Points on a hilly landscape, in no order, each with its height.
From any point a ball rolls to the lowest of the 5 points nearest to it. It stops when none of these is lower. Distance is the straight distance between rows; heights are no part of it.
(751) (h 214): -18,-42,-24,-17,-19,33,-91,17,-22,37,-43,-38,-58,39,-19,-56,-28,-27,-66,8,-39,-51,36,22,-38,-38,-42,16,31,30,-49,2,64,-20,37,-30,-9,-27,-41,-35,2,49,28,-19,-45,-23,25,-7,-27,-6,-27,-3,21,33,24,8,4,30,17,8,-15
(400) (h 119): -31,-4,-38,-10,-13,14,-49,8,-4,-28,-46,-23,-65,-10,-30,-14,-1,13,-71,12,-7,-57,37,8,-16,-64,-35,8,21,28,-64,-12,62,5,10,-21,22,-28,-57,-50,9,14,18,-28,-32,-49,17,13,-17,5,11,11,15,45,-22,8,18,16,-1,9,-8
(505) (h 373): -6,-24,45,0,18,-28,-3,13,-3,4,1,2,36,2,48,21,-2,-9,19,16,24,36,-51,4,-3,69,19,-15,15,-3,33,-14,-27,-16,5,-29,-7,-31,-3,35,13,-31,-23,9,-13,36,17,7,34,21,-21,-46,-3,-34,-12,-3,-33,2,-1,28,68
(124) (h 334): 12,-12,13,-28,28,-44,-6,-22,8,7,-4,-14,31,-40,24,24,11,-3,52,29,3,11,-33,-11,7,66,2,-6,-20,-7,28,-42,7,-4,-7,-16,18,18,61,65,-12,-28,3,12,21,-6,11,16,15,-2,-20,-39,-6,1,-2,45,-26,17,33,-41,43
(529) (h 506): -34,-3,85,19,3,2,-3,58,-37,56,22,34,17,73,31,-53,-18,11,3,-27,-33,29,-30,53,-20,6,25,-35,-12,-16,11,-37,-22,-31,-16,-38,-71,8,-31,17,52,20,4,-2,-45,54,22,-4,-35,-26,1,6,14,-25,40,28,-32,31,36,16,-30
(116) (h 301): 1,17,-64,-12,-6,45,-66,29,-34,27,-27,-27,-17,-8,-27,-8,-15,-54,-52,5,-64,-67,44,-22,-21,-20,-72,31,3,-10,-34,8,78,-41,15,-35,9,7,-12,-4,-25,43,1,-3,-24,-57,35,3,-36,-18,-21,8,24,56,36,-5,-5,53,12,-14,-44
(31) (h 150): 27,37,-39,10,3,3,9,-23,2,-16,9,-8,6,-15,-40,22,2,13,-11,-31,14,-11,3,-17,6,-5,-41,31,-13,12,-40,-3,8,-6,-15,24,20,5,12,-4,-8,-21,19,9,39,-51,-3,15,-9,17,0,17,30,-7,-14,9,15,-29,12,1,-32
(577) (h 482): -30,-15,90,8,1,13,47,59,11,11,31,37,13,43,12,-7,-8,-5,-8,-2,6,48,-42,-5,21,-2,33,-28,15,-19,13,2,-44,18,-16,2,-53,-33,-30,-4,47,-10,-46,-11,-33,87,-24,-36,9,13,-3,-5,-31,-59,23,-19,3,-7,-23,45,11
(667) (h 481): -7,1,72,22,10,-7,-11,33,-43,43,23,23,13,73,24,-52,-13,16,15,-34,-33,39,-25,59,-27,39,25,-27,-25,-32,43,-9,-9,-54,-5,-42,-44,23,-1,17,11,40,21,34,-7,63,26,-10,-31,-40,11,9,31,-11,40,46,-43,15,8,-11,-40
(294) (h 352): 37,2,7,-32,20,-56,25,-45,1,-10,-2,-48,6,-23,18,72,-1,34,61,47,-11,-6,-42,-26,33,0,27,-2,-12,4,29,1,14,25,-12,16,-8,-5,68,25,-16,-34,-2,39,24,10,-27,-2,46,27,16,-14,-8,-6,23,-1,-11,-30,-5,-67,47
(27) (h 370): 0,-19,35,-34,25,-37,29,8,11,-3,9,-19,9,-2,-4,33,-5,28,11,23,9,13,-53,-11,20,9,20,-3,18,-13,24,-7,-18,26,-13,13,-17,-30,29,11,10,-38,-37,20,22,34,-42,-34,44,34,-15,-11,16,-31,14,-22,11,-60,-21,-15,41
(362) (h 399): 1,-11,38,19,-19,19,1,-9,-34,25,28,26,-34,90,-13,-37,-16,19,9,-34,-23,-5,-21,20,0,-3,21,-41,-37,-28,-14,17,12,-39,0,-7,-41,16,2,3,16,52,19,20,8,51,-15,-32,-36,-37,-1,31,31,-14,42,37,-17,-16,-4,-24,-58
(948) (h 113): 36,75,-63,2,6,-11,-25,-36,-5,1,1,-6,16,-48,-6,11,24,-11,-12,0,-11,-2,27,-41,50,4,-28,10,1,-31,-1,-13,14,-18,-13,15,14,57,46,42,-34,3,-20,22,26,-71,34,75,-21,-22,24,-6,-43,62,3,70,-11,51,39,-57,-53
(433) (h 265): 19,20,-13,12,-8,14,-3,-14,-25,-8,13,7,-36,39,-46,1,-7,42,-31,-39,-4,-26,-3,0,11,-28,-18,-12,-19,-3,-48,11,48,-25,-2,-19,-18,0,-9,-16,-3,20,4,19,23,-20,-15,-5,-30,6,10,18,25,-15,21,31,1,-20,-13,-20,-56
(634) (h 420): -38,-35,71,-16,11,-2,-4,26,-11,14,26,27,-20,30,-2,-49,-9,7,-36,6,-14,45,-58,34,9,5,33,-15,17,-21,-12,-28,-18,8,-13,-29,-66,-30,-16,28,70,-11,-37,7,-60,62,-35,-24,-15,0,-26,5,5,-43,48,23,14,-12,7,-8,-1
(553) (h 415): 6,-3,72,22,17,-14,32,-6,13,-13,25,-7,11,39,61,35,18,5,59,-17,24,51,-36,7,-3,39,36,-58,-43,-24,55,57,-39,-34,-35,10,15,-23,18,-42,-13,-8,8,61,36,62,-12,-20,-1,-25,48,-42,-10,-26,10,8,-36,-33,-24,24,7
(768) (h 457): -57,-9,97,9,27,-13,1,3,-13,46,14,36,-13,33,30,-20,2,0,18,-4,-57,70,-56,31,5,31,74,-57,-10,-50,39,29,-33,7,-29,-25,-79,-9,3,33,70,-8,-30,27,-37,76,-26,-24,2,-38,-5,-7,-8,-32,58,28,-2,-7,7,-15,38
(573) (h 167): -37,-1,-77,-16,-20,20,-38,-26,13,-40,-56,-26,-62,-27,-26,-12,-2,8,-29,7,4,-43,66,19,-26,-69,-32,20,2,23,-31,7,35,21,-14,5,47,-2,-59,-30,19,-29,30,-33,-20,-67,13,6,-7,2,26,24,23,57,-48,11,25,8,11,5,40
(86) (h 464): -9,-1,59,16,13,-23,-3,8,-4,-13,-2,-1,27,9,72,41,29,-1,67,0,15,60,-19,18,-37,82,37,-53,-43,3,80,52,-15,-31,-32,-40,28,-11,17,-6,-34,12,24,52,20,47,26,-5,9,-45,10,-56,-6,-7,32,51,-33,22,17,36,44
(643) (h 394): 17,-13,66,-11,36,-29,-2,-26,-44,33,-36,-28,-3,-15,28,60,-4,24,50,88,-22,-5,-27,-10,-23,21,58,-44,-8,12,37,16,15,12,-7,-10,-20,-24,40,30,-3,-28,-6,61,14,52,-36,-31,69,-16,-17,-29,-13,-9,35,12,1,7,-3,-43,115
(37) (h 305): -33,-38,-15,-35,-12,-17,7,27,9,-42,2,-13,-33,-23,-52,1,11,34,-56,39,10,-16,-2,24,29,-62,21,4,47,25,-14,-7,42,78,4,3,6,-34,-32,-32,14,-30,-26,-31,-19,0,-39,-42,21,36,17,34,8,-4,-22,-14,42,-44,-18,-5,-5
(907) (h 517): -2,31,-55,-22,6,46,-66,11,-36,30,-4,-5,27,-45,-31,-33,2,-80,-25,3,-44,-56,82,-20,-25,21,-54,49,0,-91,18,-30,-11,-4,19,26,14,53,-13,53,-33,34,-17,-12,-22,-46,6,5,-26,-50,-52,-1,5,105,52,-9,41,75,6,-15,-45
(837) (h 393): 3,-9,42,-11,19,-27,-15,-64,-1,-6,15,-3,-48,34,5,1,-3,34,-19,-8,-29,23,-59,15,36,20,70,-60,-13,-47,39,20,25,-28,-19,-26,-52,2,22,37,15,15,-10,20,-15,41,-17,-25,-10,-30,14,0,1,-11,36,51,-25,-39,6,-43,6
(681) (h 355): 22,21,22,22,18,-6,64,-1,23,-32,8,0,65,-40,79,24,11,-29,46,22,37,19,-29,-28,21,74,14,-20,-27,5,61,29,-41,-2,6,0,27,9,32,-9,-24,-3,-23,16,10,15,19,26,34,4,-12,-62,-58,-7,-35,-57,-39,-14,7,48,51
(286) (h 372): 42,3,-30,-31,0,-44,-1,-33,-10,-22,-17,-29,0,-57,12,50,14,38,34,61,-27,-6,-31,-35,64,-3,27,-12,24,21,25,-20,41,22,-13,-12,-8,32,69,29,10,-22,-17,22,7,-30,5,41,20,33,31,-6,-46,4,-1,11,-24,23,12,-82,4
(385) (h 489): -10,-20,64,19,-24,35,17,41,-20,69,8,45,1,85,-19,-11,-30,-9,17,-19,18,-10,4,14,-28,-21,4,-12,-20,23,-52,13,-5,8,26,20,-34,-1,-11,-54,34,63,28,-42,30,54,-23,-37,-26,-17,-11,16,6,-53,22,-8,31,16,-39,15,-58
(440) (h 336): -15,-11,-1,-20,4,-12,30,29,-2,-16,25,41,-46,-11,-57,15,32,32,-30,16,-8,-22,-12,19,37,-99,42,-14,3,24,-48,28,40,82,-11,7,-11,-19,2,-33,21,-10,-34,-12,-3,21,-71,-53,-12,12,13,21,-22,-10,10,-3,64,-61,-29,-7,-67
(884) (h 346): -16,-26,31,18,-3,0,29,19,28,-35,16,-9,49,-11,57,9,-16,-26,4,5,34,33,-28,-13,28,30,14,-10,36,-9,37,28,-49,-14,15,-17,-11,-21,-3,-10,-9,-25,-39,-6,-3,51,26,6,50,36,-1,-32,-47,-25,-43,-65,-52,-28,-12,62,66
(717) (h 190): -17,-12,-54,-19,-20,30,-53,-18,1,-14,-28,-19,-26,-9,-33,-27,-17,-23,-41,-20,5,-39,52,14,-49,-20,-58,38,4,6,-43,-17,14,-17,19,1,32,-7,-31,10,7,-8,25,-38,-17,-44,17,0,-13,3,-26,25,40,48,-15,2,13,37,22,13,16
(283) (h 169): -23,4,-67,-19,-11,15,-7,-35,34,-41,-38,-27,-34,-45,-26,-10,-5,14,-6,0,-11,-15,50,6,-21,-64,-36,45,2,13,-26,7,12,26,-9,31,46,2,-39,-14,12,-39,24,-35,-5,-65,2,7,1,11,8,32,18,42,-43,-14,32,0,8,15,35
(487) (h 432): -12,-20,72,12,36,-27,-23,-23,-27,13,-6,-4,-22,18,38,37,5,20,44,24,-19,42,-53,20,-19,56,76,-67,-19,-28,69,43,-4,5,-23,-30,-25,-27,10,36,20,-9,-5,53,-15,56,-17,-27,19,-30,4,-38,-4,-23,37,46,-18,1,8,-16,74
(878) (h 456): -37,-11,66,-30,9,3,43,24,-15,20,28,68,-3,39,-6,-11,5,-6,3,0,-22,36,-53,19,25,-18,52,-30,-3,-30,17,26,-41,36,-22,2,-60,-26,1,8,60,-17,-42,12,-19,101,-53,-46,13,2,-3,0,0,-46,56,7,25,-39,-11,-6,-2
(278) (h 323): 11,29,-62,41,-19,27,-30,11,-28,25,-19,3,-47,32,-13,-2,-1,22,-58,0,-31,-64,24,10,6,-63,-14,-41,-16,20,-60,20,81,-40,8,-40,-28,-21,-21,-54,-18,59,-34,9,-15,-23,7,11,-56,-24,26,27,-7,-7,47,19,6,22,-30,-20,-58
(146) (h 261): 3,-7,-37,-24,2,-47,11,-9,4,-39,-1,-27,0,-55,-31,36,2,43,-10,37,-10,-10,-17,1,43,-24,-7,25,47,22,4,-25,15,64,-9,12,-1,-11,15,1,18,-54,-13,-9,21,-30,-20,3,30,45,24,36,11,-3,-33,-30,11,-25,-2,-39,6
(368) (h 351): 34,40,-18,-11,11,-26,19,-42,19,4,11,10,46,-47,8,11,11,-4,48,-5,26,10,-1,-21,12,50,-22,32,-21,-19,11,-22,-38,11,-7,19,31,24,53,46,-25,-4,11,15,34,-50,1,48,4,-13,-17,-26,-3,29,-10,27,2,10,29,-36,-3
(619) (h 459): -6,-9,15,-11,-4,3,21,13,25,1,16,6,-13,32,-38,-5,-26,4,-11,-19,16,1,-18,-7,-25,-32,-32,17,-7,28,-46,6,-4,10,0,26,4,-25,-20,-25,-1,-3,12,-26,13,8,-30,-25,4,17,-8,12,15,-37,-23,-12,25,-42,-34,37,-27
(519) (h 395): -24,-45,21,-2,-17,-11,25,15,31,-11,8,0,9,9,-6,-21,-14,-1,-19,-9,33,30,-16,-4,-13,0,-4,5,39,3,-8,-15,-41,5,10,13,4,-37,-34,-4,5,-31,-28,-36,-7,38,-1,-17,30,41,-9,15,10,-49,-25,-30,-13,-31,-10,43,31
(370) (h 400): 18,6,26,34,7,16,22,26,-23,27,16,33,14,50,-8,-4,12,-6,13,-58,17,18,-9,-4,-37,48,-7,-4,-30,-8,11,-6,-22,-56,2,10,3,22,6,-5,-10,30,33,42,49,32,10,-4,-3,-13,-8,4,56,-30,9,16,-22,-18,-9,20,-53
(91) (h 364): 6,7,-33,-2,-7,-1,-2,-37,36,-4,17,10,29,-50,-9,-29,3,-23,8,-29,32,8,27,-8,-19,40,-33,47,6,-12,-3,-39,-38,-3,12,33,34,11,5,31,-14,-25,-6,-31,13,-38,-2,23,-1,4,1,11,12,22,-35,-1,2,13,17,31,26
(929) (h 337): 18,-8,30,20,5,2,5,11,20,-34,-11,-4,55,-22,88,20,8,-20,30,5,40,28,-7,-13,24,82,39,-27,8,7,68,17,-35,-14,14,-34,4,19,22,17,-11,-14,-23,-24,-19,11,48,17,27,12,-21,-67,-66,24,-21,-51,-42,21,17,68,79
(598) (h 309): 12,-37,12,0,-12,21,-34,23,-43,69,16,0,-28,74,-19,-73,-30,4,-36,3,-50,-31,5,40,-5,-14,-15,-11,4,6,-49,-7,50,-35,28,-45,-56,-4,-6,-8,10,79,-4,-4,-29,17,14,-14,-45,-5,-21,26,20,-3,46,31,1,10,1,-22,-60
(471) (h 170): 20,16,-20,76,2,43,25,-7,38,-21,14,13,48,-28,20,-28,9,-42,-14,-41,30,3,69,-4,6,49,-2,26,-2,-23,35,8,-64,-41,39,40,38,38,-8,-14,-51,23,-9,-25,8,-6,2,16,-7,-29,-17,-22,-45,25,-35,-86,-38,15,11,74,-7
(16) (h 397): -47,-53,19,-44,-20,6,7,31,40,2,-14,10,-37,22,-45,-34,-13,5,-10,-4,23,9,9,18,-10,-60,20,6,47,48,-30,16,-19,64,12,12,15,-41,-60,-25,5,-3,-16,-52,-41,49,-34,-48,21,30,-10,30,-10,-25,-10,-4,54,-40,-34,42,18
(646) (h 312): 20,-15,-4,6,-8,6,34,-32,53,-18,18,17,53,-58,56,-27,1,-24,44,-10,44,7,21,-11,13,61,12,16,5,-10,35,-17,-53,-15,23,6,33,20,25,40,-22,-18,-26,-28,8,-7,12,30,24,1,-5,-31,-48,27,-31,-54,-28,31,19,40,64
(706) (h 398): -12,-9,-36,2,-20,39,-67,42,5,28,-50,-21,-52,21,-24,20,-29,-17,-29,-7,-44,-54,14,3,-49,-54,-25,9,10,30,-69,26,63,-13,34,-8,2,-21,-5,-69,-3,64,50,-11,-18,-41,19,-18,-39,-12,-28,-19,25,31,8,-12,61,28,-45,-9,-35
(896) (h 438): -15,-8,75,-1,-7,4,42,-18,-10,12,42,49,-18,78,-3,-10,-15,-4,34,-40,5,20,-33,18,5,-18,38,-44,-38,-36,1,19,-24,-4,-21,11,-41,3,6,-3,36,24,7,18,29,72,-38,-39,-8,-24,24,17,22,-46,33,20,5,-38,-9,8,-58
(511) (h 270): 23,26,6,-3,21,-23,18,-35,4,-12,34,0,20,-9,-10,25,4,17,28,-13,21,28,-23,-17,15,44,-9,15,-22,-7,16,-18,-17,-5,-15,2,25,12,37,28,-23,-16,12,33,43,-24,0,26,-1,10,-7,-11,19,9,-9,18,-13,-38,17,-27,-9
(437) (h 367): 9,2,-7,10,-9,19,-22,12,-17,25,7,8,-6,35,-31,-16,-11,-15,-32,-38,-5,-21,12,-14,-30,3,-43,11,-2,-1,-49,-20,26,-32,10,-15,-9,6,-17,1,-7,33,18,6,12,-13,4,-12,-21,-4,-23,14,53,-5,14,9,7,2,7,0,-51
(579) (h 642): -31,-36,25,47,-61,54,-21,78,-6,85,-25,18,30,68,25,17,-33,-40,12,-19,-6,-3,39,-1,-49,-9,-10,4,23,36,-27,19,-3,-5,65,39,-30,9,-22,-77,0,80,50,-49,-21,40,55,-15,-4,-23,-6,1,-11,-43,-6,-49,18,65,-57,39,-12
(699) (h 329): 49,27,-24,-23,19,-29,37,-47,7,-22,26,-28,42,-39,10,44,2,24,60,15,5,13,-34,-32,32,-6,-18,40,-5,6,15,3,-21,42,-20,33,20,18,60,2,-7,-35,0,14,39,-49,-21,28,42,31,27,6,-9,-13,-28,-22,5,-41,-1,-38,10
(861) (h 204): -1,43,-60,8,-8,6,-10,-6,9,-43,-14,-21,-24,-44,-29,24,-2,17,-59,13,3,-31,26,-15,11,-54,-41,18,14,12,-47,-8,52,13,-20,0,7,-1,-33,-27,6,-23,9,-27,14,-84,23,31,-18,4,23,27,-1,19,-33,-9,8,10,16,-8,-8
(492) (h 152): -17,8,-82,-10,-27,18,-11,-62,63,-20,-38,-22,-10,-55,-15,-40,-11,-5,29,-12,0,-4,80,7,-24,-30,-29,52,6,4,3,5,-23,30,-18,47,52,-1,-28,25,9,-49,6,-41,-5,-63,-12,10,-6,7,27,39,-2,57,-43,-26,19,14,11,12,51
(591) (h 458): 35,71,-29,39,22,33,33,-25,-7,9,20,18,48,-22,-8,0,23,-19,18,-35,28,16,12,-34,-13,41,-39,39,-49,-33,11,4,-55,-21,1,49,53,16,26,-7,-38,15,15,24,44,-42,-17,24,5,-36,-27,-7,25,17,6,-5,8,-15,9,8,-44
(151) (h 469): 8,11,2,35,11,7,-8,53,-42,30,8,37,52,21,32,-32,34,-35,-3,-39,2,16,9,10,-32,78,-16,7,-27,-28,57,-33,-38,-64,15,-41,4,53,0,29,-43,28,33,38,13,11,51,21,1,-46,-11,-25,29,17,14,35,-36,25,7,23,-34
(739) (h 307): 10,14,-30,11,-6,-7,-20,-24,-17,4,3,-2,-50,21,-17,-29,12,39,-79,-3,-20,-29,-5,30,36,-26,2,-41,-15,-4,-24,-7,70,-46,-6,-40,-29,-6,-9,-4,-7,18,-60,9,-13,-25,-9,20,-38,0,32,29,-9,-10,55,46,-34,-2,-5,-27,-44
(570) (h 340): -45,-32,-51,-3,-8,-16,-22,5,9,-48,-27,-28,-56,-36,-19,-25,18,31,-90,58,26,-44,19,27,35,-43,9,-10,30,24,-19,-34,68,45,-6,-19,-5,-26,-45,-48,32,-30,-37,-30,-40,-25,-11,5,-4,20,40,19,1,8,-39,15,-12,9,5,-26,-10
(870) (h 93): -1,-1,24,38,-14,40,13,46,6,13,2,30,27,45,15,-19,-5,-27,-28,-53,29,15,28,-6,-27,27,-17,18,5,8,-8,-14,-46,-48,29,4,1,15,-37,-14,-1,33,16,-14,-2,30,33,-8,3,7,-16,0,-3,-32,-19,-43,-39,16,-14,72,-14
(57) (h 257): -40,-17,-25,-28,12,-10,-15,26,5,-43,-44,-7,-81,-22,-30,13,23,36,-40,37,1,-43,36,20,-3,-116,21,-12,15,44,-34,25,48,62,8,-3,38,-15,-83,-89,10,-6,14,-21,-41,-19,-4,-19,-9,-6,30,0,-15,41,-52,8,70,-13,-39,4,2
(375) (h 409): -36,-46,19,-17,-13,-3,-25,13,10,-3,-2,3,-25,21,-23,-55,-2,6,-36,-22,32,10,-15,19,-10,9,3,14,44,18,-27,-31,-13,4,7,-13,-2,-31,-47,10,26,-24,-9,-42,-43,25,-2,-19,22,37,-14,15,23,-33,-4,11,1,-14,7,19,28
(84) (h 401): 48,34,-77,-20,-8,-34,-7,-9,1,-41,-14,1,11,-78,32,13,14,-6,41,77,-37,4,17,-38,49,-19,10,7,25,25,13,-16,-2,35,-1,-13,-15,38,40,27,17,-26,8,14,-11,-71,10,77,-18,44,60,35,-103,8,-43,-14,-3,79,26,-80,-32
(307) (h 16): -8,24,-68,6,-20,68,-22,-23,18,-3,-57,-9,-14,-37,-27,-12,-17,-48,3,-28,-27,-32,94,2,-66,-23,-42,40,-32,-2,-17,16,-10,-26,0,60,69,4,-15,7,-18,20,42,-25,-27,-59,3,-21,-17,-32,-45,7,23,61,26,-58,46,51,-7,20,26
(458) (h 375): -27,-38,15,16,-32,31,-38,23,0,28,-17,14,-18,45,-9,-39,-21,-23,-24,-39,26,-6,25,20,-60,-2,-13,26,29,30,-48,-23,-20,-30,29,4,-6,-11,-48,-9,0,24,36,-41,-44,17,25,-15,-11,-2,-21,9,26,-33,-9,-7,-2,18,-1,39,6
(564) (h 492): -9,-35,-15,11,-25,46,-62,58,-46,71,-13,9,10,25,-5,-26,-31,-58,-1,-20,-46,-38,48,-3,-57,23,-53,35,-1,-5,-38,2,17,-30,57,-18,-13,4,-25,-7,-13,61,49,-17,-31,-4,54,-29,-28,-9,-48,13,50,1,22,-12,8,45,-6,0,-21
(797) (h 396): -25,-18,-32,-8,-26,34,-35,15,9,3,-56,-20,-50,15,-26,11,-14,-15,-13,-26,-6,-30,44,1,-72,-54,-31,21,0,29,-55,24,6,-14,28,17,42,-10,-29,-32,-10,26,54,-21,-25,-34,17,-17,-12,-6,-26,0,28,25,-11,-18,45,4,-30,29,21
(377) (h 439): 21,42,-21,-3,21,13,-25,4,-24,26,12,10,52,-32,-13,-18,41,-48,3,-15,14,-3,37,-15,-11,45,-39,36,-12,-62,32,-52,-25,-22,16,24,29,47,29,57,-49,25,-1,34,22,-34,17,33,-23,-47,-41,-17,15,75,19,50,17,42,23,-17,-42
(727) (h 28): -43,-37,-42,-19,-27,9,5,-23,43,-17,-31,-15,-45,-9,-31,-31,-10,-3,-6,-14,27,5,49,6,-38,-38,-25,31,18,33,-15,13,-16,27,6,20,46,-22,-51,-6,-9,-38,4,-43,-14,-11,2,-13,6,20,-2,34,20,14,-39,-6,8,-32,-5,36,61
(190) (h 318): 19,25,-34,33,0,25,-6,-4,-26,3,-1,4,-56,43,-34,33,-9,30,-40,-18,-9,-51,16,-9,16,-76,4,-32,-33,18,-69,49,46,-30,-8,-9,-24,-6,-3,-51,-9,39,7,6,33,-18,-25,-14,-48,-23,17,21,-3,1,26,8,32,-9,-25,-14,-70
(894) (h 369): -6,-11,29,-24,20,-38,60,5,1,8,35,-20,34,9,26,36,-14,1,29,21,0,13,-54,-6,25,-2,23,-20,-2,-11,51,40,-31,29,-14,31,-17,-45,28,-15,-22,-33,-44,38,32,53,-54,-42,50,25,-7,-12,-4,-43,17,-57,9,-64,-42,-9,27
(344) (h 363): 57,31,-40,-10,-2,-44,11,-38,1,-21,-2,-19,8,-48,5,49,19,24,44,44,-9,-4,-22,-31,67,1,7,5,1,11,27,-12,23,19,-19,-7,6,35,73,35,-6,-19,14,15,13,-42,14,56,5,18,23,7,-26,13,-19,25,-15,22,20,-74,-13
(601) (h 300): 1,-8,-8,-24,8,-26,-15,-27,12,-24,-1,-15,-6,-27,-26,-1,4,13,-11,6,0,-6,-24,-2,24,23,-12,20,31,3,-9,-57,21,10,3,-13,-2,-11,6,30,19,-40,-6,-16,5,-29,-4,8,2,32,-4,-1,19,5,-16,24,-12,-7,0,-36,2
(578) (h 477): 30,46,12,34,19,5,37,19,2,-7,16,23,66,-8,48,2,47,-24,25,-26,33,26,10,-12,-9,80,19,-4,-37,-17,52,4,-56,-36,5,1,45,24,33,3,-36,27,22,42,37,-10,21,23,-7,-40,-9,-44,4,15,-2,8,-29,6,4,39,-23
(445) (h 241): 4,32,-66,-16,5,-16,17,-35,26,-54,7,-29,14,-82,-15,13,-12,18,6,11,-12,1,19,-12,8,-52,-41,43,19,19,-7,6,10,49,-23,45,29,16,-15,-14,19,-51,25,-31,-4,-76,-10,24,17,26,33,46,8,24,-67,-39,31,-21,9,-1,9
(678) (h 386): 27,13,37,10,26,-20,43,-1,19,-12,15,13,35,5,44,32,16,-8,47,-11,36,32,-30,-13,2,67,13,-20,-32,-13,45,6,-35,-28,-13,-12,27,-5,27,-4,-21,-5,2,57,31,28,5,4,8,-9,10,-51,-5,-23,-2,3,-42,-30,-4,18,18
(906) (h 338): 30,0,32,-12,31,-32,19,-47,1,-10,0,-17,8,-15,27,54,11,8,75,20,14,25,-36,-25,5,52,32,-31,-42,-4,53,20,1,-2,-22,14,28,-9,54,34,-31,-3,23,49,37,20,-4,-1,24,-12,5,-39,6,-11,9,41,-13,-20,21,-37,41
(507) (h 374): 8,2,2,-13,13,-31,-36,-7,-1,16,17,17,48,-24,16,-31,20,-40,3,-27,22,6,-10,-2,-22,70,-16,20,1,-35,19,-71,-20,-37,20,-17,22,15,19,56,-19,-11,6,2,12,-14,42,38,-10,-11,-32,-28,12,20,-11,50,-23,24,36,5,2
(515) (h 223): 0,-5,-79,18,-15,21,40,-71,79,-10,-4,-19,13,-56,-4,-52,-26,-12,42,-14,10,11,65,3,-11,-20,-25,47,11,9,9,26,-49,37,-11,61,54,6,-28,9,-16,-41,-34,-46,12,-39,-11,8,-2,-13,22,23,-24,27,-48,-73,7,-6,-8,36,68
(685) (h 360): 0,-7,53,3,29,-16,-1,19,-11,14,-31,-8,44,-30,83,24,11,-23,44,72,20,19,-35,-25,-18,79,22,-37,-27,20,46,6,-18,8,-4,-38,0,-6,24,33,5,-36,-13,17,-3,24,21,11,57,1,-29,-60,-35,-12,-3,-7,-31,50,9,29,113
(136) (h 252): 7,9,-56,-8,13,-49,29,-1,-5,-56,10,-30,-9,-63,-26,43,9,46,-24,60,-9,-21,-5,-5,55,-60,13,4,58,23,8,-19,42,54,-20,2,-9,-6,-2,-23,11,-46,-17,-6,16,-40,-14,17,21,33,56,45,-13,-14,-54,-36,11,-10,0,-50,-15
(365) (h 359): -25,-29,-18,-17,-3,-11,7,4,-9,-20,8,23,-56,-1,-38,-9,35,25,-68,35,-21,-5,-39,26,59,-36,67,-38,19,-11,-11,2,40,39,-17,-29,-57,-13,26,19,46,-16,-66,9,-26,41,-49,-35,-7,12,6,15,-19,-11,38,13,11,-37,11,-46,-11
(59) (h 230): 11,28,-32,6,7,-18,24,-8,-6,-41,27,-6,-19,-13,-47,41,-4,38,-22,8,2,-14,-9,7,33,-62,-9,13,-2,23,-32,19,42,30,-28,26,8,-9,-10,-30,-13,-39,-3,2,34,-39,-35,-1,-1,27,24,27,19,-19,-28,-11,29,-55,-13,-9,-42
(673) (h 356): -12,-25,21,-23,6,-10,4,15,-2,-14,18,21,-30,16,-41,-19,12,23,-38,-1,-7,9,-41,24,29,-8,21,-5,22,-4,-24,-28,14,29,-12,-17,-40,-21,7,5,49,-8,-35,-2,-6,31,-43,-31,-4,32,-3,14,6,-26,21,19,5,-42,-3,-6,-13
(282) (h 377): -17,-29,73,37,-34,51,27,59,20,-7,5,9,19,62,13,1,-21,-6,-20,-25,28,33,22,-12,26,-42,18,-23,36,25,4,24,-41,-3,0,14,-45,22,-64,-46,6,21,7,-54,-37,86,30,-11,4,37,20,-9,-84,-41,-14,-66,-37,12,-4,86,-22
(463) (h 361): 50,16,-25,-46,-3,-30,14,-32,28,-19,6,-29,41,-78,23,24,-6,2,76,44,-4,1,-6,-39,22,7,1,50,11,15,10,-23,-11,67,12,21,13,29,61,33,11,-30,9,-12,8,-64,-19,36,34,40,3,18,-26,24,-31,-37,16,15,24,-40,7
(711) (h 391): -5,-34,34,-1,-15,24,-24,28,-19,51,4,27,-34,73,-34,-27,-17,6,-20,-11,-11,-23,-8,24,-18,-34,-13,-1,11,24,-77,-8,24,-10,25,-15,-42,-11,-17,-30,26,54,8,-24,-14,17,-6,-16,-45,-11,-16,11,21,-21,25,23,38,7,-8,3,-41
(575) (h 20): 45,86,-64,35,7,2,-1,-40,-21,-32,11,-1,14,-19,-25,48,7,27,-19,-15,-16,-22,14,-24,40,-39,-28,7,-12,-23,-16,10,15,-16,-30,23,28,21,10,-5,-24,-19,13,9,45,-65,20,57,-23,0,25,26,-11,11,-11,27,0,4,14,-42,-47
(187) (h 431): 24,33,2,-8,19,-23,-23,-29,-13,1,17,-1,12,-7,18,3,32,-17,31,-22,6,19,5,-6,4,47,5,-22,-24,-33,53,-16,10,-34,-4,-22,39,52,41,59,-63,30,31,47,16,9,49,35,-17,-53,6,-40,14,40,9,93,-9,12,39,-40,-22
(882) (h 366): -15,-2,62,39,-40,37,-1,67,-29,46,-4,18,31,81,30,-35,-12,-9,-20,-45,-4,24,7,19,-31,19,3,1,14,5,-1,-25,-25,-42,15,-20,-50,18,-49,-15,21,46,17,-36,-47,44,48,-9,-8,13,-7,8,4,-36,11,-28,-42,46,-5,60,-27
(473) (h 365): 17,8,37,-29,17,-36,68,-12,-1,11,6,-51,43,-8,60,57,-4,4,69,68,10,10,-41,-30,12,11,14,-16,-31,5,50,54,-21,21,-9,22,3,-15,53,-14,-45,-24,-22,48,40,39,-27,-6,63,16,-11,-39,-23,-20,6,-50,-10,-45,-28,-27,56

Call two points neighbours if one is among the 5 nearest of the other. Go from one point of each pair to the other, from neighbour to neighbour, staying as low as possible. Name the highest point that can't be avoided.
(307) / (575) -> (861)
(400) / (727) -> (573)
(727) / (307) -> (492)

For each start below, name the point where the ball stops.
(294) -> (575)
(377) -> (575)
(286) -> (575)
(344) -> (575)

For each start below, name every point that the ball comes to, in order.
(463) -> (146) (59) (31) (575)
(837) -> (673) (601) (31) (575)
(473) -> (906) (511) (31) (575)
